Each scene shows the same named points in several views. A view is turned or mirrored, and shifted as a whole, has a little noise and may leave points out.

Scene 1
View 1
Zuned: 0.4 27.0 17.3 -3.1 -25.8 26.2 -35.0 12.0 10.7 -0.3 9.1 9.3 2.9 9.1 5.2 2.8 -23.2 18.4 -8.9 7.8 14.7 16.8 1.7 13.9 10.3 0.4 -12.9 -3.6
buda: -6.1 23.2 3.2 3.8 -22.6 28.9 -18.7 17.1 9.0 10.0 8.5 -21.6 3.5 12.6 35.2 -15.2 -10.0 34.5 -27.2 9.3 -7.1 20.8 0.3 -15.6 24.7 1.8 8.0 -4.1
Liti: -21.9 34.0 2.0 1.9 -23.2 32.5 -27.1 25.9 6.8 6.6 5.5 -5.8 2.1 16.9 27.0 -2.5 0.6 17.1 -12.4 15.7 0.8 20.6 4.7 -6.0 20.1 7.4 -2.6 -0.3
sema: 2.0 24.7 5.8 -2.5 -12.4 3.3 -22.1 10.9 4.2 10.8 2.5 -16.6 -2.1 14.7 22.5 -6.3 -6.7 28.8 -21.3 6.7 1.7 13.3 -11.8 -13.9 35.0 19.0 12.4 1.5
namev: 15.0 19.0 -1.1 -5.2 -35.8 19.8 -11.0 14.1 0.6 2.9 -2.2 3.9 -7.8 4.7 1.2 -10.7 -7.3 40.2 -18.3 5.2 6.4 14.7 5.2 -16.0 14.2 6.3 -3.4 -18.8
lebit: -3.9 21.3 -3.8 -4.3 -29.0 18.1 -13.7 23.1 -3.1 2.7 -7.2 8.5 -10.2 12.4 5.4 -5.9 -0.6 33.2 -14.5 9.5 4.2 16.5 6.0 -19.4 18.6 7.0 -2.9 -13.7
daro: -2.9 26.6 -1.6 -2.7 -31.0 34.9 -18.4 17.4 7.2 5.3 7.0 -5.5 2.8 6.2 19.9 -9.6 -1.9 26.0 -15.1 11.1 2.2 19.8 8.0 -13.7 11.2 -0.4 -4.0 -11.2
Zova: -0.1 27.3 0.7 -5.3 -17.2 13.8 -20.1 8.9 7.5 9.6 5.2 -11.0 -0.4 8.5 21.7 -4.0 -1.3 22.9 -12.4 8.2 4.9 16.3 -1.9 -17.2 22.7 10.4 5.0 -3.6
dinuv: 9.2 30.2 0.1 -15.3 -11.9 0.1 -20.7 -2.4 10.4 6.4 3.0 0.5 -3.2 1.9 6.8 8.5 2.1 10.6 4.2 6.2 18.6 10.7 -3.4 -15.2 18.6 14.4 1.7 -5.6
dami: 8.1 16.2 3.3 -5.7 -14.6 11.3 -15.3 -2.5 13.5 7.9 3.8 -11.9 -2.6 5.6 22.1 -8.5 -17.9 35.3 -15.8 2.6 4.5 16.9 0.9 -25.4 19.3 -6.3 11.0 -5.4
vuk: -8.3 34.2 11.7 -5.9 -8.1 6.1 -34.9 10.4 10.7 7.4 6.2 -3.2 1.4 14.6 16.4 7.9 -7.5 8.6 -5.3 10.4 13.4 14.1 -9.2 2.9 26.3 17.9 0.9 8.2
zan: 7.5 26.6 9.1 -7.7 -6.7 3.1 -26.8 -0.8 13.9 10.3 9.4 -16.0 1.9 6.6 21.7 -0.3 -12.1 19.0 -10.9 4.7 9.2 13.3 -9.1 -10.6 27.3 12.2 9.7 3.7
reg: 14.6 20.5 13.3 2.1 -28.8 20.0 -22.1 14.3 5.1 6.1 7.0 -12.3 -0.2 9.6 15.2 -15.2 -20.9 39.8 -32.0 3.4 1.3 14.2 -7.4 -0.7 23.2 11.6 0.2 -8.1
zug: 7.7 26.1 3.3 -7.3 -33.3 19.9 -21.7 17.3 0.5 1.2 -1.0 12.1 -5.2 7.8 -4.6 0.0 -4.7 25.9 -8.8 7.6 13.4 14.1 3.4 -1.0 12.2 11.2 -11.8 -13.3
simi: 3.6 16.8 5.4 -6.7 -14.9 13.5 -18.6 -0.4 14.5 3.4 3.2 -1.0 -3.8 5.7 15.3 -2.3 -24.4 28.5 -8.7 3.5 9.8 18.3 4.1 -17.3 14.6 -11.1 4.7 -5.0
sivud: -4.7 33.5 -1.9 -8.0 -27.9 25.2 -21.9 18.5 3.9 5.7 1.7 3.0 0.0 7.6 10.4 1.2 8.7 15.3 -4.8 13.3 9.7 15.2 4.1 -7.7 14.3 14.2 -7.6 -8.6
Voma: 7.3 22.4 5.8 -2.2 -23.1 22.2 -19.2 5.5 12.2 7.7 9.8 -14.2 2.7 5.5 23.3 -11.1 -14.8 30.3 -19.5 5.7 2.5 17.4 0.3 -12.6 18.2 0.9 4.1 -7.6
Bap: 16.6 10.5 3.1 -6.7 -26.9 28.4 -10.6 -6.7 17.8 3.0 7.7 -5.7 -2.4 -2.2 20.1 -13.0 -30.9 41.4 -15.9 0.4 4.6 20.0 12.0 -27.6 3.2 -26.6 4.2 -12.5
gaz: -7.4 17.7 2.8 -3.7 -11.4 -1.4 -17.5 16.2 0.2 6.2 -9.0 0.9 -12.6 19.7 12.4 -2.7 -9.8 34.0 -16.1 7.0 3.5 15.5 -3.7 -21.9 33.2 8.2 9.6 -2.1
View 2
daro: 1.5 -2.6 -27.0 -8.4 -1.8 -4.2 -9.3 0.9 12.3 9.7 3.7 2.8 9.9 -6.2 19.6 7.1 -11.0 7.9 -5.1 7.7 -20.2 4.8 6.3 -2.6 19.0 24.7 -2.6 -2.2
sema: -12.7 -13.8 -22.7 10.2 3.2 -10.3 -10.1 -12.6 22.3 0.6 2.2 16.6 12.4 -3.2 4.9 2.5 -27.6 14.0 -3.0 17.2 0.1 -2.7 -26.9 -3.0 12.7 -0.4 -10.8 4.0
Bap: -2.4 -28.5 -11.9 -17.1 0.4 -4.0 -14.4 8.6 27.5 20.0 -15.4 -2.8 6.3 -23.0 16.4 9.2 -1.2 7.6 0.9 -3.4 -8.3 15.7 12.5 1.1 2.9 19.8 -6.2 18.5
Voma: -5.4 -13.1 -22.5 0.6 4.3 -5.6 -11.4 -0.2 20.9 6.1 -1.3 9.2 8.1 -12.0 14.5 8.3 -15.7 13.2 -4.4 9.4 -9.8 2.9 -4.8 -0.6 9.8 12.4 -6.2 8.5
reg: -14.4 -15.3 -14.6 5.2 3.8 -4.0 -5.2 2.5 27.0 2.7 6.8 14.1 14.6 -14.3 24.3 1.3 -15.2 22.9 3.6 25.5 -15.7 -1.3 -14.3 0.0 9.4 12.6 -10.1 10.2
buda: -6.8 -4.7 -33.6 12.4 4.0 -4.3 -4.7 -11.0 21.2 10.4 -0.4 0.9 19.2 -6.3 10.4 6.5 -9.7 16.8 -1.2 13.8 -10.7 -1.3 -6.0 -8.7 16.1 19.2 -5.3 3.8
sivud: 0.8 -0.9 -19.8 -16.8 -5.3 -8.5 -13.9 1.3 4.4 -2.8 12.2 18.0 4.4 3.6 19.6 3.7 -28.8 0.9 -8.9 11.6 -18.2 4.5 -10.0 -1.0 22.2 14.5 -4.8 -13.6
simi: -5.6 -24.3 -12.7 -17.3 3.6 -4.3 -17.4 1.1 28.5 8.1 -7.7 13.9 7.8 -10.9 9.8 7.1 -18.4 5.7 -4.2 1.4 -10.1 14.9 -6.2 -7.5 10.4 5.6 -7.8 6.7
zug: -6.2 -11.2 -4.4 -24.9 -7.3 -7.1 -12.2 10.9 11.5 -2.0 14.0 21.7 4.5 -4.8 30.6 -1.5 -25.8 4.3 -2.7 18.6 -24.0 6.9 -12.6 0.6 17.2 12.6 -11.7 -8.7
Liti: 0.4 3.6 -32.1 -5.8 4.2 -4.5 -10.4 -5.0 12.2 -1.6 8.6 14.5 11.9 6.0 14.1 7.4 -24.4 7.3 -10.9 11.6 -24.0 3.5 -5.6 -12.2 26.0 16.3 -1.8 -14.9
lebit: -8.2 -10.8 -9.5 -19.0 -16.2 -8.5 -7.8 -3.0 12.3 8.6 6.8 11.9 14.3 1.2 18.4 -6.5 -18.7 2.1 3.0 15.6 -14.0 7.6 -16.0 -2.8 20.0 18.8 -11.1 -11.8
View 3
zan: 7.7 3.7 -23.5 1.2 12.6 -6.9 -10.0 7.1 -15.6 -15.6 26.8 19.2 15.5 -30.4 -22.0 15.8 -2.3 -13.7 -8.1 8.0 15.5 26.1 20.4 -27.2 -18.8 -2.6 -9.2 -0.1
Zuned: 0.9 -0.8 -18.7 -8.4 -0.3 -14.1 -10.9 11.7 -25.4 1.9 6.2 10.2 22.2 -17.3 -20.2 12.2 -16.3 -21.9 -8.5 -19.3 16.4 2.1 29.2 -24.7 -9.4 -26.2 -19.4 21.6
Zova: 0.1 2.0 -18.5 3.5 5.2 -1.3 -5.9 13.7 -10.9 -14.2 14.5 13.2 14.9 -25.2 -15.2 10.2 -11.1 -15.5 -2.4 4.6 11.3 18.6 16.6 -16.9 -11.6 -4.9 -3.5 -4.8
Bap: -2.5 -0.6 -14.1 11.5 23.8 6.9 -0.9 26.7 11.1 2.8 -0.1 4.4 0.0 -16.0 -33.7 12.4 -9.5 -12.8 -24.7 0.5 5.7 19.2 40.7 -22.9 -6.4 -36.9 -20.9 -10.8
lebit: -6.6 7.2 -3.0 5.2 -5.9 7.8 -1.9 13.8 -8.5 -3.7 4.5 9.5 19.9 -12.9 -15.9 15.8 -19.0 -19.3 -5.1 -3.9 13.2 3.9 11.9 -2.6 -1.6 -12.4 -4.1 -8.7
dami: 4.2 3.9 -14.2 7.3 17.7 3.2 -5.0 16.8 1.0 -6.5 13.8 14.0 8.2 -21.5 -26.7 13.8 -3.8 -16.1 -15.6 8.5 8.2 22.5 25.8 -22.7 -10.4 -15.6 -12.2 -11.8
dinuv: -0.6 4.5 -11.8 -4.6 2.8 -3.1 2.7 0.9 -23.5 -21.0 30.3 6.0 18.6 -26.2 -23.7 26.2 -14.9 -5.0 -7.7 3.0 14.3 22.2 29.3 -6.1 -13.8 -1.8 -10.2 7.9
sivud: -8.7 -1.7 -14.9 -2.6 -7.3 -3.3 -2.7 13.0 -19.7 -13.1 5.5 2.8 20.1 -22.1 -10.4 9.6 -22.5 -13.0 3.4 -8.1 13.3 9.0 18.7 -4.0 -8.0 -6.6 -3.3 6.9
namev: -9.9 7.3 -10.4 9.5 3.1 9.5 -2.0 10.7 -1.3 2.8 6.8 9.2 15.0 -18.2 -20.8 21.3 -17.5 -14.3 -13.4 -12.0 20.6 5.3 17.6 -1.5 -5.2 -25.2 -7.3 -11.9
simi: 4.8 2.2 -8.6 1.4 12.4 -0.9 -3.9 16.3 -6.9 -4.8 12.2 10.0 12.7 -15.1 -28.9 16.5 -7.8 -17.5 -18.7 3.9 6.7 15.7 31.8 -24.9 -7.5 -17.6 -18.9 -0.4
sema: 5.6 5.6 -23.5 5.3 5.2 -4.0 -12.9 6.8 -15.2 -13.8 23.5 22.9 17.7 -32.0 -15.0 12.4 -4.5 -19.2 -2.4 3.8 18.3 19.4 5.7 -20.7 -15.4 -0.6 -1.4 -6.3
reg: 1.3 6.1 -26.8 9.6 8.4 -0.8 -16.4 12.7 -5.1 5.2 11.2 23.3 14.8 -27.7 -18.4 10.6 -6.0 -23.3 -10.6 -12.7 24.9 8.3 8.2 -22.5 -12.3 -26.2 -7.4 -10.3
Voma: -0.8 -1.0 -24.9 6.7 12.7 -1.8 -9.5 18.6 -4.3 -4.7 8.5 13.9 7.9 -26.5 -19.5 7.1 -7.9 -16.3 -8.7 -1.2 14.0 18.0 21.8 -22.2 -12.7 -18.8 -8.7 -6.6
vuk: 7.5 2.4 -19.2 -9.3 -2.0 -14.8 -11.4 5.0 -32.5 -17.2 23.6 17.9 26.9 -25.2 -15.9 11.7 -9.0 -20.6 0.1 1.2 14.7 14.8 15.6 -25.0 -14.0 3.4 -8.8 16.2
daro: -9.5 -3.6 -19.7 5.4 3.6 -0.4 -5.0 23.5 -6.6 -5.7 -3.7 6.0 11.0 -20.0 -11.7 2.3 -18.4 -16.3 -0.8 -7.0 10.1 11.4 21.1 -13.1 -7.2 -18.2 -3.9 -3.7
Liti: -4.9 -5.0 -19.5 -3.2 -4.4 -8.5 -9.5 22.3 -19.5 -12.4 -0.9 7.7 18.1 -21.1 -5.8 -1.2 -18.4 -21.3 7.6 -2.9 6.8 9.4 14.0 -18.6 -6.6 -3.2 -1.7 7.1
gaz: 7.0 13.4 -0.7 5.3 -0.4 5.4 -8.9 10.3 -9.6 -7.9 17.8 20.9 23.7 -13.0 -21.1 19.4 -5.3 -25.5 -8.1 11.7 10.1 9.8 5.1 -18.0 -5.2 0.3 -6.7 -12.1
View 4
gaz: 19.9 15.5 9.2 -5.4 13.1 -1.5 -21.6 -0.2 -12.1 15.9 13.4 -18.2 4.5 24.4 -5.8 3.7 22.8 6.2 -9.1 15.6 7.4 4.5 -3.4 4.4 -9.6 22.5 -21.2 -9.5
Liti: 5.0 4.8 -1.9 -28.0 -1.4 4.0 -20.3 -2.6 -11.1 -7.5 13.6 -9.6 0.9 9.7 -8.9 -16.0 13.4 -4.4 -20.0 9.5 21.4 7.5 5.3 -8.8 5.6 29.0 -29.3 6.0
Voma: 2.0 0.4 -5.6 -11.5 11.1 -11.0 -22.4 -1.1 -6.9 -8.7 4.0 -11.3 7.3 20.5 -10.6 9.5 8.3 -2.1 -4.9 0.5 11.7 13.6 10.4 -2.9 2.8 17.1 -29.7 -5.6
simi: 7.6 6.6 -4.9 -9.6 5.8 -9.4 -21.9 4.9 -6.1 -5.6 14.8 -17.2 4.1 22.6 -0.9 11.3 18.0 4.0 -4.6 4.1 -4.6 20.3 8.6 0.0 -4.4 8.1 -38.3 -13.2
daro: 1.0 0.5 -2.9 -22.0 5.6 -0.3 -30.1 4.5 -8.3 -7.2 2.8 -8.6 12.9 13.4 -9.8 -5.2 13.0 -0.1 -17.3 4.0 14.3 9.5 12.6 -11.2 7.5 14.3 -34.4 3.6
sivud: 4.7 11.1 -5.9 -23.7 1.9 14.4 -20.3 -4.0 -12.1 -9.2 1.1 -8.0 9.3 8.0 -4.4 -11.6 18.3 6.2 -22.6 12.0 15.1 8.8 -0.5 -12.0 -2.3 22.1 -37.1 -1.7
dami: 9.0 5.7 -2.2 -4.8 12.8 -12.3 -23.1 2.6 -5.6 -3.0 8.4 -16.1 9.7 27.6 -7.3 17.6 10.4 -3.7 -6.1 2.7 2.9 13.0 8.2 5.6 -1.0 8.2 -33.0 -13.8
Bap: -0.7 -7.4 -4.0 -10.4 11.0 -21.2 -35.8 17.2 -2.3 -6.3 6.7 -16.3 18.6 28.2 -6.8 20.4 10.0 -5.0 -4.7 -8.3 -7.5 20.8 25.3 -1.7 10.4 -8.5 -43.4 -6.6
buda: 5.6 -4.3 3.1 -14.5 12.3 -15.3 -27.4 1.2 -6.7 1.4 9.5 -12.0 6.1 21.5 -18.3 2.1 4.4 -11.1 -8.0 2.0 21.0 3.3 14.3 -0.6 9.7 23.0 -20.6 4.7
zug: 3.5 11.3 -8.4 -19.2 7.0 11.3 -24.6 1.2 -16.5 -6.7 -4.8 -8.0 13.3 8.6 -0.4 -7.0 28.9 22.4 -10.8 9.9 5.4 16.3 1.4 -20.6 -7.7 19.2 -35.5 -6.2
Zova: 10.4 9.2 -1.8 -12.9 7.7 -0.2 -18.0 -6.9 -9.6 -4.5 5.9 -12.3 6.4 18.0 -8.3 3.4 9.1 -3.5 -15.2 10.6 16.6 6.4 1.0 1.1 -2.1 20.1 -28.8 -8.0
sema: 12.6 11.2 1.5 -3.0 16.1 -5.3 -14.2 -11.8 -11.5 1.4 4.9 -13.7 3.1 23.1 -13.6 9.3 8.9 -0.8 -5.2 11.3 20.9 3.8 -4.7 5.9 -6.3 31.2 -16.8 -9.9
namev: 2.1 6.8 -2.1 -8.6 15.7 2.6 -31.9 6.5 -14.3 3.3 -11.7 -8.8 23.7 17.8 -5.7 5.0 23.9 17.8 -9.7 5.7 2.9 12.0 6.3 -15.1 -2.8 9.6 -35.1 -5.7
lebit: 9.9 10.2 4.6 -15.1 10.8 6.8 -31.6 6.3 -14.5 10.2 1.8 -10.9 16.3 15.8 -4.6 -4.9 25.3 13.2 -17.0 12.7 7.0 6.2 2.7 -11.0 -1.9 14.5 -31.7 -0.4
dinuv: 11.7 21.5 -10.7 -11.4 3.1 13.7 -6.3 -12.0 -10.7 -15.8 1.4 -12.9 6.0 14.5 1.7 8.2 15.0 5.7 -19.5 14.9 7.6 15.0 -11.5 2.0 -14.3 15.7 -41.4 -22.5
Zuned: -0.1 3.3 -15.7 -24.4 -0.5 -3.3 -18.1 -1.2 -11.0 -19.6 12.3 -11.9 -5.1 8.2 1.3 -9.1 27.0 16.3 3.5 2.6 1.6 25.8 7.8 -20.8 -5.8 28.6 -33.5 -4.5
reg: -0.2 0.3 -5.8 -7.1 18.2 -13.6 -24.2 -2.3 -11.0 -5.9 -3.3 -10.7 9.8 20.9 -12.0 10.2 16.0 9.2 4.9 0.1 11.0 14.4 10.3 -11.2 -1.3 24.1 -22.1 -3.9
vuk: 12.5 15.3 -9.0 -17.0 0.0 4.2 -4.2 -15.8 -10.3 -14.1 16.6 -14.3 -12.2 13.1 -2.9 -5.7 15.9 2.5 -7.1 14.1 16.2 13.6 -8.4 -1.9 -11.8 37.9 -24.8 -12.7
zan: 11.1 11.6 -6.6 -4.9 8.8 -5.1 -7.9 -13.5 -7.5 -13.3 8.7 -16.0 -3.1 21.6 -8.2 12.2 6.9 -4.6 -5.1 7.6 13.3 13.3 -4.4 8.1 -9.1 25.6 -26.9 -17.7

Which points are out of place in each view (at most two, in the order of its rows)? Write - if all are in place.
view 1: Liti
view 2: daro
view 3: sema
view 4: Bap, reg
